Each row is a point on a landscape with many valleys, with its height.
From any point a ball takes the steepest step (drop divided by distance) to one of its 5 nearest points. It stops when none of these is lower. Distance is the straight distance between rows; heights are no part of it.
Q526 (h 192): [-43  -1 -10  11  -1  28  19 -28  -8 -24 -16  31  -5   0  -7   5   7 -36
 -35  26  25 -17   1  22 -18  -1 -12  28   4 -17   1  -7  23 -21  19  -2
  26  21  10   9   7 -24  53   3  20  -5 -15]
Q987 (h 585): [  7   1   9  55  -1  -8  18  12  32 -21  11 -17   6   9   7  -6  10   2
  24  11  19 -14  -9 -57  51   4  26 -15  -2  23  -7  -2 -13  19 -21   9
   8  -9 -10  35   1   2 -20  17 -22   3  -8]
Q585 (h 334): [-13 -12 -17   2 -11  37 -42  35 -13  19 -38 -30  10 -20  25  20  10 -19
   1 -24  -3  18   1  -6  30   9  14  37 -17  41 -22  32 -10  35 -21  28
 -12 -16   4   8  29 -25  -5 -15 -25  -9  42]
Q7 (h 82): [ 10  -8  41  29   3 -22  15  12  14 -12  28 -14   7   9  -9   0 -26   7
  18  12 -11  15 -28  14  21  14   3 -39  24   1  -4   9 -11   3 -19  -5
  -6 -14 -11  -2   6  14 -38  13   4  -5 -16]
Q175 (h 187): [-30  39 -25  14   6  26   3 -45  -8 -30   9  19 -12  -9 -14  10  29 -26
 -20  32  21  -4   1 -20   3 -20  14  12 -10  -8  22   4  30 -17  -6  -5
  31  21  19   9  15 -14   9 -10  31   3 -21]
Q203 (h 440): [ 11  10 -10   1   7 -22  -1  -3   4   1 -18 -16 -12  -7  18 -23 -16   2
  34   2   1 -28  19 -48 -13   6  16  13  -6  -8  -7 -27  11 -14 -12  -9
   1 -10 -34   6  12 -19  51   5 -40  24   7]
Q436 (h 439): [ 17  18  -5  35 -14   1  -6  21  23 -30  -3 -11  15  26 -33 -10  -2 -11
   7 -11  14  18 -14 -41  54  22  39   8  10  27   6  -2 -24  11   0  -6
 -16  -3  10  12  -2  27 -20   2  -8   1  14]
Q455 (h 145): [-12  38  12 -12  17   5  12 -37   3 -11  42  36   4 -12 -41   4  12 -25
 -25  -4  25  22   4   0  -4 -54  -3 -37  -1  -2  13  -5  36 -16 -13   8
  29  35  23  -2   3  19 -15  -3   9  -7 -11]
Q651 (h 596): [-18 -17  14  -3  20  12 -10  24   1  32 -19  14  -3  23 -14   3  48   7
  -8   3   3 -37 -66  47 -21 -35 -25  14  33   9 -11   3 -16  12   1 -14
  11 -30  42   4 -29  19  38  -5  -2  12  -9]
Q454 (h 95): [ 12  12   0  21   9 -15  13  18   8 -23  -9 -21  -2   3  15   0  -5   6
  31  22   1 -19  15 -55  27  -5  23   1  -7  27 -15 -31   2   3 -20  16
  11 -29 -23  27  11 -22  38   0 -29  11   3]
Q177 (h 85): [ 16  26  13  10  -8 -11  27 -21   4   0  10  -1 -28 -24   9  11  -8  22
  -4   9 -13  10  12  19  -1   6  22 -50 -10  13  -7   1   9 -20  -5  -3
  -9  12  17  17 -10 -13 -35  12   5   9   2]
Q201 (h 427): [  4 -35  11 -26   9 -36 -19   3  11  -5  34   2  33  25  11  -2 -20  20
  -4 -19  33  26   3   6   0  27 -14  31  14  -4  18   6 -48   3  41  10
  12  22 -32  -8   8   7 -38  -7  23  -7   4]
Q504 (h 441): [ -6  12 -31 -21 -34   8 -32  26 -21  49 -54 -12  10 -22  11  -1  -8   9
  10   4 -24 -12   6  -5  17 -17   8  28 -37   5   9  -2   4  50 -15  25
 -13 -47 -13 -43  -7  -6  16  -3 -34  -5   3]
Q580 (h 535): [-21  -9  16 -14  15  14  -6  23 -12  14 -35  25 -18  31 -22 -12  24   3
 -14  17  -3 -18 -53  57 -20 -25 -19  -4  30 -24  -5   4  10   2 -13 -21
   5  -4  30  21 -19  21  44 -21  -8 -19   0]
Q989 (h 430): [ 12   6  -2  18   0 -11   8   3   7 -12 -15  -9  -9   8  13 -22  -9 -19
  22   7  10 -25  19 -58  26  -4  42  12   6   2  10 -25 -11 -24  -5  -2
  11 -14  -8  -5  -1 -20  41  -3 -40  22  -2]
Q646 (h 308): [-26  10 -14 -13  -3   3  -2 -23 -37  -3 -29   8 -33   6  -8  -5 -14  -3
  -5  20  -3 -23  21  11 -36  14 -24  11  -6 -23   0   9  12 -12  12  -2
  -4 -13  -7   6  -5 -17  57  11  -9  -4  18]
Q233 (h 298): [-10   1 -20  14 -18  29 -35  31  -1  37 -41 -14  22  -6   8   9 -14 -19
   2 -20  -9  -5  -3 -11  37  -7  35  41 -40  19 -18  10 -14  23 -10  36
 -18 -21   0  -2   7 -13  -4  -9 -22  -9  24]
Q428 (h 65): [ 39 -24  33  17  16 -20  10 -27  12  16  31  -3 -20 -16  17  18  -3  29
  -8 -43  -5  29  11  35  -3  32  -7 -39 -27 -23  24  -4 -18 -18  -1 -10
 -10  16   1  24 -12  18 -20 -16  34  14  -1]
Q6 (h 577): [ -7  12 -10 -22   0 -24  10 -19 -11   7 -26  16 -17   5   3 -14 -17  10
  25  18 -13 -19  28  -2 -26 -15  -2   2   4  -9 -10 -20  18  10 -18  -6
   8 -26 -49  13   9  -6  77  18 -39   4  19]
Q760 (h 315): [  2 -15 -30  -1 -26  29 -11  34  -7  36 -30 -15   4   0  21   2 -11 -20
  -5 -23 -17 -26   3 -29  16   1  33  53 -24  13  -4  -3 -15  18   1  35
 -26 -29 -13 -39 -13 -25  -3 -11 -27   9  13]
Q766 (h 548): [-16  -6  17 -21  31   2   7  34   2  22 -18  10  -1   9 -35   2  30  17
 -24  10  -9 -35 -48  49 -21 -27  -4  -5  31 -14 -21 -21  -7  16 -23 -22
  18  -9  31 -11 -24  31  40 -13  -2 -17 -12]
Q40 (h 496): [  3   0  19  20  -1  -2  -5  28  14 -14  22 -21   2   9  -4 -20   0   3
  13   4   5  16  -9 -15  41   7  35  -6  16  29  -8 -15 -10   3 -12  -3
 -14  -1   6  19 -11  19 -26   7  -2  -5 -13]
Q291 (h 246): [ -6  -3 -26   8 -11  43 -17  28  -7  12 -15 -16  11  14  -3  -1   5 -23
  -1 -24  -2   1  -6 -31  44  12  49  43 -14  23  -4  20 -16  24  -2  12
 -24 -17 -14  -5  -5  -3 -10   7 -20 -12  17]
Q76 (h 472): [  8  -7 -38 -12 -33  -5 -13   4  12  37 -33  -4 -13  12  17 -25  18 -19
  24  24 -42 -44 -12  -5  10 -13  -1  27  27 -29 -28 -14 -14  11  15 -14
  -9 -24 -18 -55 -20   9  21  -9 -21 -21  -6]
Q358 (h 536): [ 30   6 -19  -6 -25 -14  -1  23   5  32 -11  -1 -19  20  17 -25  -5  -1
  38  -2 -35 -34  -9 -22  -6  -6  -4  13  19 -26  -7 -37  -2   7 -18  -3
  -4 -28 -35 -41  -4   4  68 -41 -32  31   8]
Q202 (h 433): [  1 -38  24 -10  -5 -11 -34  -5  -1 -17  23 -11  22  26  10  -6 -19   9
  -5 -12  12  19 -16   6   0  29 -21   3  16 -10  18   4 -52   8  28   4
  -3  20 -31 -18   3  10 -30   5  27 -12  -1]
Q267 (h 147): [-42  22  -8   4  18  18  17 -29  -6 -37  15  25   4 -12 -12   0  13 -36
 -22  18  33  -2  -7  -2   3 -41   8  19  -4 -15  27 -19  19  -1 -19  -5
  24  24  32  -6  31  -9  21 -22   9   7 -14]
Q453 (h 366): [ -3 -23 -14 -10 -12  29 -18  26 -39  41 -53 -28  27  -8  20   2 -19   1
  -3 -17   1  -4   9 -39  17  -9  16  28 -33  29  -6   2   4  27 -22  45
  -1 -28 -26 -15  -3 -13  -4   5 -31 -14  20]
Q381 (h 357): [-17  32  -7  -3  11  11   9 -38   8 -32  10  14  14 -16 -21 -13  34 -19
 -11  19  16  10   0 -26   6 -67 -22 -13 -11  14  29 -40  23 -10  14   9
  27  15  40  -5  19  25  -7 -23  33 -14 -28]
Q754 (h 193): [ 34  35  16  10  16  18   8 -15   1   1   3   9 -29  10  -4  33   1   1
 -12 -11   5  22  20  19 -11 -14 -13 -49  -8   7  10  12  20 -20  13  -3
   8  32  30  27 -26   8 -61 -13  29   8 -22]
Q327 (h 353): [  5 -35  38   7 -10 -37  -4   3   4  -7  33  -9   7  10  27 -13 -13  23
   3   2  20  12 -26   6   8  27 -32   7  19 -29  11   4 -36   4   7  -7
 -21   9 -20  -8   9  20 -53   7  22 -21  -6]
Q740 (h 328): [ -8   1 -33  -3 -12  17 -19  15  11 -15  -1 -12  28  -7 -13   5   4 -26
  -8 -21 -10  34  -9   5  28  32  44   6   3  40  -6  40 -13  38  -6 -10
   0 -12 -12 -12  22   9 -25   2  18 -13  15]
Q794 (h 295): [-26  19 -11  37   6   8  18 -28 -11 -12   7 -17 -37 -22   0   8  18  17
   6  19 -11 -21  26  11   7 -13  24 -31 -19  26 -25  17   5 -22   1  -3
   5  19   7  28  12 -48 -19  11  -8   1  -4]
Q799 (h 319): [  5  -4  12   3   4   4 -31  21   7 -22  29 -16  24  16 -25  -1  -2  -5
   9  -9  11  18  -8   2   3  40   4  15  25  -5  24  21 -38  26  12 -10
 -12  17 -23 -14  -3  29 -55  35   8 -21  12]
Q534 (h 340): [ -2 -40  15  -3 -14 -25 -32  22   5 -17  18  -6  35  17 -14   1 -30  11
  -2 -11  21  19  -9   9  -3  52 -26   3  24 -22  31  26 -14   9  22   4
   0  12 -20 -16   4  27 -43   0  21 -17 -11]
Q831 (h 515): [ 21  -1  -6  -5  -2 -20   1  -3 -18  13 -17  -5 -13   1   1 -15 -18   5
  26  17   4  -1  -1 -42 -24  16  -4   8   2 -17 -24 -23  17  -7  -7  -7
  10 -21 -18 -17   3 -22  67   2 -39  35  26]
Q326 (h 293): [-12  16   6  -6  21  13  18  -4 -20 -11  -6  23 -10 -22 -25  -9 -11 -30
 -47   8  -3  -7 -16  24 -15 -12  -4  45  13 -18  -9   8  22 -13 -17   1
  -7  -7  15  -6  -3  14  74 -21  27  -5  -3]
Q796 (h 376): [ -4 -18 -12 -28   8  -5 -10  10   4  14  15   7  32  -2  42  10 -17  23
  22 -25   0  34  24   6 -33  13   1  17  -4   3  32  11 -29  20  57  17
  43  31 -41 -19  26 -26 -13  -4  31  -6   2]
Q632 (h 442): [ -7  23  -1  37   2 -17  24 -29   5 -25 -11 -15 -30 -11   5  -6  10  10
   9  32  -4  -4  30 -28  13 -11   9 -15 -20  21 -33 -20  -7 -23 -13  17
   2   8  -5  36  13 -30   7  23 -19   6   4]
Q162 (h 144): [-43  18 -26  13  -8  19  12 -30  -7  -3   2   4 -17   1  -7   8   4 -23
 -20  31  16 -26  17   4 -12 -12 -10  18 -16   2 -15   7  20 -34  11  -4
  -3  12  27   9  15 -28  17   8  -8   6   5]
Q595 (h 408): [ 24 -56  43  12  -5 -26  26  -8  15  12  29  -5  36 -16  19 -17 -16  19
   8 -14  14  22  -9  10  16  17 -38  -7 -11 -32  30  -6 -25   2  16  18
 -11   7   9   7  17   7 -24 -10  38   2 -15]
Q485 (h 509): [ 11  -7 -26 -20 -26 -13  -2  -3   4  34 -11  -2   6   1  10 -14   5  -7
  34   7 -39 -23 -10 -26 -18  -2 -11  16  26 -20 -11 -36  -1   4 -15 -22
   6 -27 -39 -33   0   6  57 -33 -24   4   4]
Q190 (h 290): [-16  -4 -26   3   1  38 -18  25  -8   2 -29 -33  11  12   1  -4   2 -18
  -6 -33   8  19 -12 -12  41  14  22  10 -10  41 -26  45 -29  38 -26  26
 -20  -1   2   7  17  -3 -24   5  -5 -11  34]
Q431 (h 208): [-50   7 -32  -9   9  20  11 -33 -32 -23 -30   8 -17  -6 -11   4  -5 -28
 -33  30  -8 -31   5   9 -20  15 -19  15 -15 -16  -6  11  38 -21  12  15
 -13   3  -5  14  14 -14  49   5   4  12   3]
Q895 (h 280): [ -7  -9  -9 -14  -4  19 -24  29  -6 -19   7 -21  35 -15   9  10  10 -20
  26 -30 -27  37 -11  12  -4  52  16  -1  16  39 -12  46 -22  29   5 -11
  11  14 -38 -16  28   3 -35 -12   9 -20  18]
Q440 (h 86): [ 10 -20  29   1  -8 -13 -13  20  19 -19  28  -8  45  13 -12 -14 -21   8
   3  -6  17  14 -18  -5  33  21 -12  -7  24  -4   9  17 -27   4  -7  -4
 -13  -2   2   6   1  34 -55  11  22  -9   1]
Q645 (h 141): [  7   5 -25  20 -15  10  -7  30  27  -2 -12  -7  15   6  23   3 -14 -12
  -5 -19   3 -20   0 -54  44  10  29  41  -4  20 -10   4  -4   2  -5   7
  -6  -3  -8   4  -6 -18  -3  -1 -15  18  13]
Q466 (h 531): [ 25  -7 -36   2 -20  -8  13   6   2  22  -4  -4  -9  -8  19  -9 -13  -9
  26 -22 -23 -27   0 -69  17   6  15  36  -2  -5   3 -29   1  -1   5  -3
 -17 -30 -21 -29  -1 -23  44 -18 -32  13  11]
Q851 (h 149): [ 11  39  -7  28   9  15  11 -30   4   1  19  16 -31  -8 -16  20  16  29
  -9   5   0  12  16  17 -18  -3   6 -34   2  14 -23   9  14 -18  10 -13
   1  25  18  37   1 -12 -56  -1   0  11 -14]
Q458 (h 275): [ 13   1 -35  -3 -25  33 -12  14  -7  12 -28  -5  -3  17   8  -8  -9 -13
  -3 -25  -3 -21   7 -49  28  -2  54  44 -24  12  -2 -18  -7   7   0  12
 -23 -21  -8 -25  -4 -17  20  -7 -45   4   5]
Q58 (h 538): [-39 -22  -7 -34  20   5  -7   2 -15  -2 -30  18 -16  40  -4   2  22   3
  -7  10 -13 -22 -26  40 -37  -4 -36  11  17 -34  -3  -1  -5  -7 -19 -15
 -11 -21  -3   0  -9  -3  61   7   1  11  11]
Q23 (h 313): [ 45  -6  34   2  25  -4  -7   9  17   2  10   4 -27  11   4  15   7   2
 -21 -33  21  35  29   5 -21  -6 -50 -12 -12   0   8   7  43 -26  10   3
 -16  28  46  28 -22   5 -40 -28  22  12 -28]
Q350 (h 424): [ 18  -5 -21 -29 -44  -6 -41  19  -9  45 -37   0  10   1  16  -2   1  -1
  16   0 -40 -34  15   0 -14 -17   7  40 -20 -23 -10 -16   5  39 -26   7
 -10 -28 -27 -39 -29  -2   8  -1 -21 -35  -4]
Q388 (h 140): [ 48   1  43  21  -2  -9   2 -20  11   2  23  -8 -18 -23  24 -11  -5  34
 -14 -19 -11  15  17  42 -25  13  -2 -40 -20 -10  11  13 -18 -27  -8 -10
  -5  21  28  32  10  -9 -33  -8  24  27  -1]
Q264 (h 285): [ 34  11  23 -13  30 -11 -11  -7   7   2  28  22 -19  -3 -15  23  14  -1
 -35 -19  13  26   3  -5 -12 -29 -38 -32  -2   9  22   9  38 -27  20 -14
   3  21  20  25 -11   9 -48 -11   5  17 -31]
Q877 (h 438): [ -9  -1   3 -28  -3  -8 -11 -15 -33   7 -36  23 -28  19  -6  -2   6   2
   1  18 -15 -19   7  45 -51  -4 -24   3   8 -19  -5  -8  33 -12   7 -24
  -3  -9 -22  18 -10   9  57  17 -11 -11  26]
Q698 (h 482): [-17  11  -6 -40  14 -30   1   3 -17   9 -26  10 -14  22  -7 -17   2  14
  34  11 -26 -23   3   6 -39   9 -15   2   9 -22  -8  -7  13  -4  -4  -9
  -9 -19 -34   2   8  14  74  24 -10   6  24]
Q9 (h 583): [-16  13 -21 -24  30 -28  -6 -16 -16  19  -8   9 -13   5   5  -8  25  23
  40  14 -23 -15 -10  16 -55  11  -1  -6  17 -17 -11 -10   2  10  -8 -12
  10  -8 -36 -11   9  20  66  15 -15  10  19]
Q418 (h 225): [-22   6 -12  -7  18  11  15 -25 -23 -20 -17  15   1 -13 -10  -1   2 -33
 -31  16  17 -36   4   9 -11 -12 -21  44   8 -21   2  -2  33 -22   2  -4
   0  14  20 -14  12  -1  63 -11  27  -4 -15]
Q908 (h 428): [-10   8 -11 -11 -42  12 -25  30 -40  51 -50 -19  26 -12  19   1  -7   8
  12  -8 -15 -19  19 -12   0 -21  20  38 -34   1  -6   6   5  33 -14  40
 -10 -41 -14 -38 -18  -9   3   8 -26 -20  17]
Q818 (h 300): [  5 -24  25   5 -23 -11 -17  16   3 -33  22 -10  32  18 -17   4 -21   5
   9   4   2  21 -23  -1  27  35  11  11  26  26   9  18 -22  20   2  -8
   5   8  -5  -7 -13  44 -45  21  13 -12 -13]
Q211 (h 675): [-31  12  -7 -34  -3 -10 -15  18  -1   9 -34  12 -10  54 -12   6  26   3
  12  20 -12 -21 -45  51 -39 -13 -24   1  19 -15   4  14  -7   5   4 -31
  -3 -41  10  13 -29  29  30  13 -14   7  14]
Q759 (h 423): [ 41 -13  16  -5  34 -12  -4  -1   0  -2  33  12  -4   0 -25  10   2 -30
 -40 -38  36  30  11   4  -7 -44 -58 -52 -30   6  -1  10  56  -2   3  19
   8  33  52   9 -10  39 -29  -8  -4  -6 -32]
Q960 (h 202): [ 34   8  33  -8  18  19  -4   2  15   5  18   6 -24   8   7  20  10  15
 -27  -6   4  17  16  11 -13 -27 -21 -37  -5  -3  11   4  21 -27  19  -9
   4  28  30  28 -24   9 -54 -13  24   8 -10]
Q322 (h 377): [ 22 -10  31  42  10 -15  25   8  21  -8  28 -19  -4 -16   8  -5 -13  13
  28  18  -1  17 -11   0  21  15   3 -42   8  10 -16   3 -13  12 -26 -24
 -16   0   3  29  10   9 -39  22  -1  -8  -9]
Q349 (h 78): [ 14  18  20 -11  29   2   3 -21  18 -12  30  33   8  -1 -22   8  10   0
 -19   3  11  26  -1 -22  -5 -47 -25 -38 -11  11  17   5  40   8   4  16
  13  19  24  -6   3  20 -46  -8   5 -11 -35]
Q295 (h 475): [-11  12 -20 -16 -44   7 -30  37 -25  54 -44 -16  34  10  27   7   3   9
  13  19 -37  -6  21 -13  -2 -15  -5  28  -8   3   3 -15   6  56 -25   5
  -1 -49 -22 -25 -19  -5  -6  15 -23 -14   1]
Q836 (h 543): [ 13   2  27  30  -3 -23  19   5   4 -25  22 -22  -4 -10  -5   0  11  16
   5  22   1  -9 -14 -18  43   1  20 -46   4  25 -26 -15 -11  11 -14   5
   3 -28   8  17 -13   0 -45  13  -6   1  -4]
Q662 (h 493): [-25 -75  -2 -22 -21 -24 -15  10  29  10  29   1  49  16  12   1 -25  24
   3 -17  27  35   2  -4  10  -2 -20  14  -2 -13  43 -17 -41 -15  56  17
   4  30 -22 -14   5   5 -25  -9  24  -8  -5]
Q934 (h 385): [  1  28   1  -5  33  -3  12  -6  -1  -2  24  40  20 -13 -44   4   1  -2
 -22   2  43  27   3  -4  11 -60 -36 -54 -23   9  14  -2  31  -6 -14  11
  29  25  33 -10  -4  24 -27 -17   6 -11 -20]
Q492 (h 347): [-32  -4 -12   0  21 -19 -11 -35 -27 -11 -12  -4 -26   2   3 -12 -12   8
  -7   7  -3 -28  26  -9 -16   4  -9  10 -10  -8 -20 -23  22 -25   6  -8
  -4  -4 -14  20   8 -37  37  19 -27   0  21]
Q139 (h 483): [-20  23   2  15   0 -21  20 -26  -6 -28   5  -7 -17  -1   1   0   4  -5
  26  12  -1  -5  24 -39   3  -8  20   0 -16   9 -19 -25   4 -21   1   5
   1 -12 -16   7   2 -44  44  22 -34  17  12]
Q319 (h 249): [ 33  -2  44  37   4 -16  19  -7   7   4  15 -14 -10 -15   1  -8  -7  31
   8   5  -9  15  -5  46  17  15  -1 -49   4   8 -10   6 -26  -2 -24   2
 -18  -1  20  21   0 -11 -34  18  14 -13   0]
Q694 (h 510): [ 13  -8 -26 -15 -36   8   8  -4   8  15 -13  12 -12  16  19 -15  -4   0
  30  -1 -30 -36  15 -41  -6  -3   8  23  15 -22  -5 -23   1   0  -9   2
 -16 -32 -28 -34  -9  -6  51 -31 -26 -11   5]
Q30 (h 183): [-33  25 -27   5  -1  18  26 -40  -6 -25   8  23   3 -22 -25  11   2 -25
 -24  15  15 -13  -3  24  -6 -23 -10  18  -3  -6  13 -18  21 -15   4   9
  19  14  41  -8  11 -17  38 -19  14  14  -9]
Q680 (h 310): [ 17 -48  45  27   0 -29  32   1   7   5  37  -4  15 -20  14   4 -29  14
   3  -8   1   8 -21  22  10  24 -18 -41   9 -23   7  -4 -36 -11   8  -2
 -16  -8  -2  10  -1   9 -47  10  17 -19   6]
Q270 (h 321): [ 22 -17  11  10  -2 -16 -21  28  17 -28  22   1  19  11 -19   4  -6 -10
  22  -2   9  26 -22 -17  43  39  29  -1  17  12   3  20 -11  22 -11   0
 -25  -1  -8  -1   0  42 -44  25   5 -17   1]
Q176 (h 437): [  0   4  14 -23  15   9  21  32   1 -12 -28  17 -16  20 -22 -11   9  -9
 -33  -4  -6 -18 -45  43 -17 -13 -17  23  10 -42 -15   1  -3   2 -20 -16
   5 -19  36   9 -22  18  70 -11  21 -14 -16]
Q928 (h 344): [ -4  -7 -21  17 -12  19 -25  24  -5 -16   5 -10  25  14  -8  16 -17 -11
   4 -12  -9  34 -19   0  28  34  55  25  16  24 -26  36 -36  32  14  13
  -3   4 -15  -7  18  32 -36  24   1 -10  10]
Q385 (h 488): [-31 -53 -25 -54   2 -34 -16  16  43  -2  14  -1  25  -5  30  13 -13  24
  -2 -15  18  21  27 -13 -23   4  10  14 -14  -5  19  -7 -14   9  61  31
  32  56 -37   1  10 -14 -22   9  13  -4   8]
Q729 (h 286): [-32  -9  -2 -15  13  12  10   7 -12   2 -23  30  -7  -4 -22   0  -1 -23
 -22  10   9 -35 -12  41 -28   2 -32  32  15 -35  19   0  28 -22 -12 -11
   3   2  24   9 -13   2  57   6  21  -8 -11]
Q79 (h 185): [-49  21 -31  12   2  24  23 -47   4 -22   9   5  -9 -14 -10   8  20 -21
 -21  27  13  -6   9  -7  -7 -18  23 -18 -15   2   7  -9  39 -30  14  -2
   1  11  22   5  10 -28   6 -14  22  23 -17]
Q163 (h 150): [ 34   8  46  20   7  -7  26 -11   0  21  25  -6  -8 -20   8  -4   5  25
   0 -19  -6  31  14  43  -5  20 -21 -40 -16  -8   1  12 -21 -11   3 -25
  -9  15  19  10 -10  -6 -34   7  27   0  -3]
Q738 (h 126): [  1   2 -13 -18  -1  18 -24  26 -19  -2  13  -6  38 -13  21  19 -16  -5
  21 -19  -6  42   4  18 -20  57  12  15  16  10  12  33 -18  24  38  -6
  23   2 -29 -29  22 -10 -36  -3  12   2   9]
Q46 (h 253): [  5  33   1  -5  13  17  17 -26  15  -3  31  -2 -27  -4 -30  15  13  -7
 -27  10  14  25  14  -6 -11 -30 -15 -37  -5  24  12   4  51 -16  -7   0
   7  15  33   9   2  17 -50  -1  15   3 -33]
Q311 (h 130): [ 53 -12  41   8   8 -17   7 -11   9  13  10  -8  -9 -24  13  11   6  24
 -13 -37   1  23  15  36 -22  21 -15 -24 -17 -18  14  -6 -12 -27  12 -14
 -22  21  20  36 -15   7  -6 -20  49  21 -10]
Q272 (h 194): [  4  45  -9   8   9  15   2 -30  17   1  24   1 -22   0 -22  23  20  -3
 -20  30   0   6  16   9   2 -23  -7 -50  -6   6   2  12  32 -29  17 -27
   0  15  34  25   6   2 -42  -7   9  16 -20]
Q914 (h 418): [-23   0   3 -26  11   8  18  14 -25   2 -38  20 -22  19 -17  -7  13  -2
 -21  13 -13 -28 -38  41 -29  -8 -34   6  30 -20  -2  18  19 -20 -14  -7
  -1 -22   3   1   2   2  59  -4   5   4   7]
Q34 (h 182): [ 19  12  19  25  10  -1  27   5  10  -1  19 -11 -20 -35   4  -3  16  17
  -1   0 -18  18   4  26  12   0   0 -40   5  25 -17  11  -6   0 -19  -2
   6   0  23  20   0 -16 -42  21   4   9  -5]
Q981 (h 146): [ 27  18  17   1   9  14  11 -27  10   5  16   6 -21 -14  -4   8  16   8
 -15  -7  -2  20  12  15 -21 -23  23 -43   6   5   7  31  15 -13   6  -8
  -9  -1  31  30 -13   5 -44   4  25   9  -3]
Q843 (h 311): [  5  -5  -8 -41  -1  -1 -27  11   1  -7  14   0  32   0   2  -4 -17   6
  -1 -16  16  33   9   0 -19  51   9  21  16  11  17  28 -19  30  38   2
  10  35 -48 -26  -2   0 -43  17  25 -11   1]
Q625 (h 356): [ -3 -22 -17 -42  -7  -4 -16  11  -3   9  25   0  34 -22  37  18 -25   9
  28 -28   5  19  11  10 -18  30   9   2   0  11  23  17 -32  27  52  14
  21  25 -42 -35  29 -27 -18   3  30  -1  18]
Q621 (h 186): [ 35   9  35   8   6   7  -5 -23  -7   8  20   7 -30 -19  15  14   4  22
 -11 -30  -2  12  18  39 -13   1 -15 -34  -5  -7  16  16  -2 -27   8 -27
 -12  18  33  25 -24   4 -35  -8  21   6 -17]
Q462 (h 221): [-23  47 -25  18  12  16  20 -36  21  -7   8   5 -26 -22  -9 -18  20  -5
  -9  28 -12  -6  27  -3   0 -25  28 -12 -17   9  -6   5  26 -16   8  -3
  10  26  17  14   8 -13 -22  -6  -3  21 -12]
Q146 (h 233): [-34  20 -18  26   7  17   8 -41  -7 -30 -17  -1 -24 -10  -2  12   1   5
   1  16  21 -26  21  -4  -6 -11  -2 -15  -8   4 -26 -10  26 -17   0   1
   7  16  -2  22   1 -44  21  15  -7   7   8]
Q169 (h 360): [ 16  -6 -32 -18 -51  26 -12  32  -5  20 -33  -1  10  11  23  -9 -10  -6
   7   2 -25 -46   4 -17   7  -7  24  32 -17  -9 -20 -16  -4   2  -8  13
 -19 -10  -5 -48 -36  -3  11 -13 -37 -13  23]
Q161 (h 113): [ 15 -22  50  21  15 -37  23   9   7  -4  34 -14   7 -15  13   0  -7  13
   2  -2  -2   1  -6  27  22  18 -13 -29  19   8  -1   6 -21  16 -20  -8
 -10  -7  17   0   4  21 -35   8  10   2 -11]
Q75 (h 349): [ 14  11 -10  23 -21  15   8  17   7 -13  -8 -16  10  14   1  -3  -9 -16
  19   4   7 -24  -7 -63  32  -9  33   7  -5  19  -8 -36 -10 -11  -6   8
   9 -26 -14  -9  -2 -10  20   1 -47  19   0]
Q222 (h 277): [ -1  18  10  31  -5 -11  31 -12  -3  -6  14  -1 -16 -23  -4  -2  16  14
  20  29 -11   1  -1   7  16  23   6 -45  -3  30 -27 -11 -12  14 -14  -3
 -12  -1  16  17   0  -8 -21  17 -19   1  16]
Q221 (h 485): [  2 -79  19  -5 -13 -31   8  17  22   3  24  -1  42  18  17 -11 -19  19
   8 -22  26  31   8  21   5  20 -38  17   0 -31  17 -17 -46 -10  23   1
 -11  10 -12 -14  11  18 -13   9  14 -13   6]
Q874 (h 190): [-29  11 -20   4  21   6  14 -28   1 -44  -8  14   1 -15 -19   0  24 -22
 -48  12  22 -11 -12  -9   6 -38  -8  35   2 -14  27 -11  21 -14 -34   1
  37  13  26 -21   9   1  56 -17  22   4 -18]
Q801 (h 526): [ 12   1  -5 -35   1 -11   7 -15 -19  20 -10  -1 -12  11  -5 -17 -12   0
  43   0 -23  -9   6 -31 -35   4   1  13  18 -14 -13 -11  12 -19 -15 -18
  12 -17 -30 -33   8  -3  61  -7 -30  14  17]

Call two points neighbours if one is among the 5 nearest of the other. Go from one point of each pair to the other, from neighbour to neighbour, staying as low as possible. Name the highest point that can't be avoided.
Q738, Q440 => Q799
Q162, Q267 => Q30
Q428, Q349 => Q462
Q454, Q440 => Q75
Q738, Q645 => Q740
Q428, Q7 => Q34

Where does a ball stop that starts at each point below?
Q9 => Q162
Q580 => Q162
Q358 => Q645
Q694 => Q645
Q211 => Q162
Q295 => Q645
Q651 => Q162
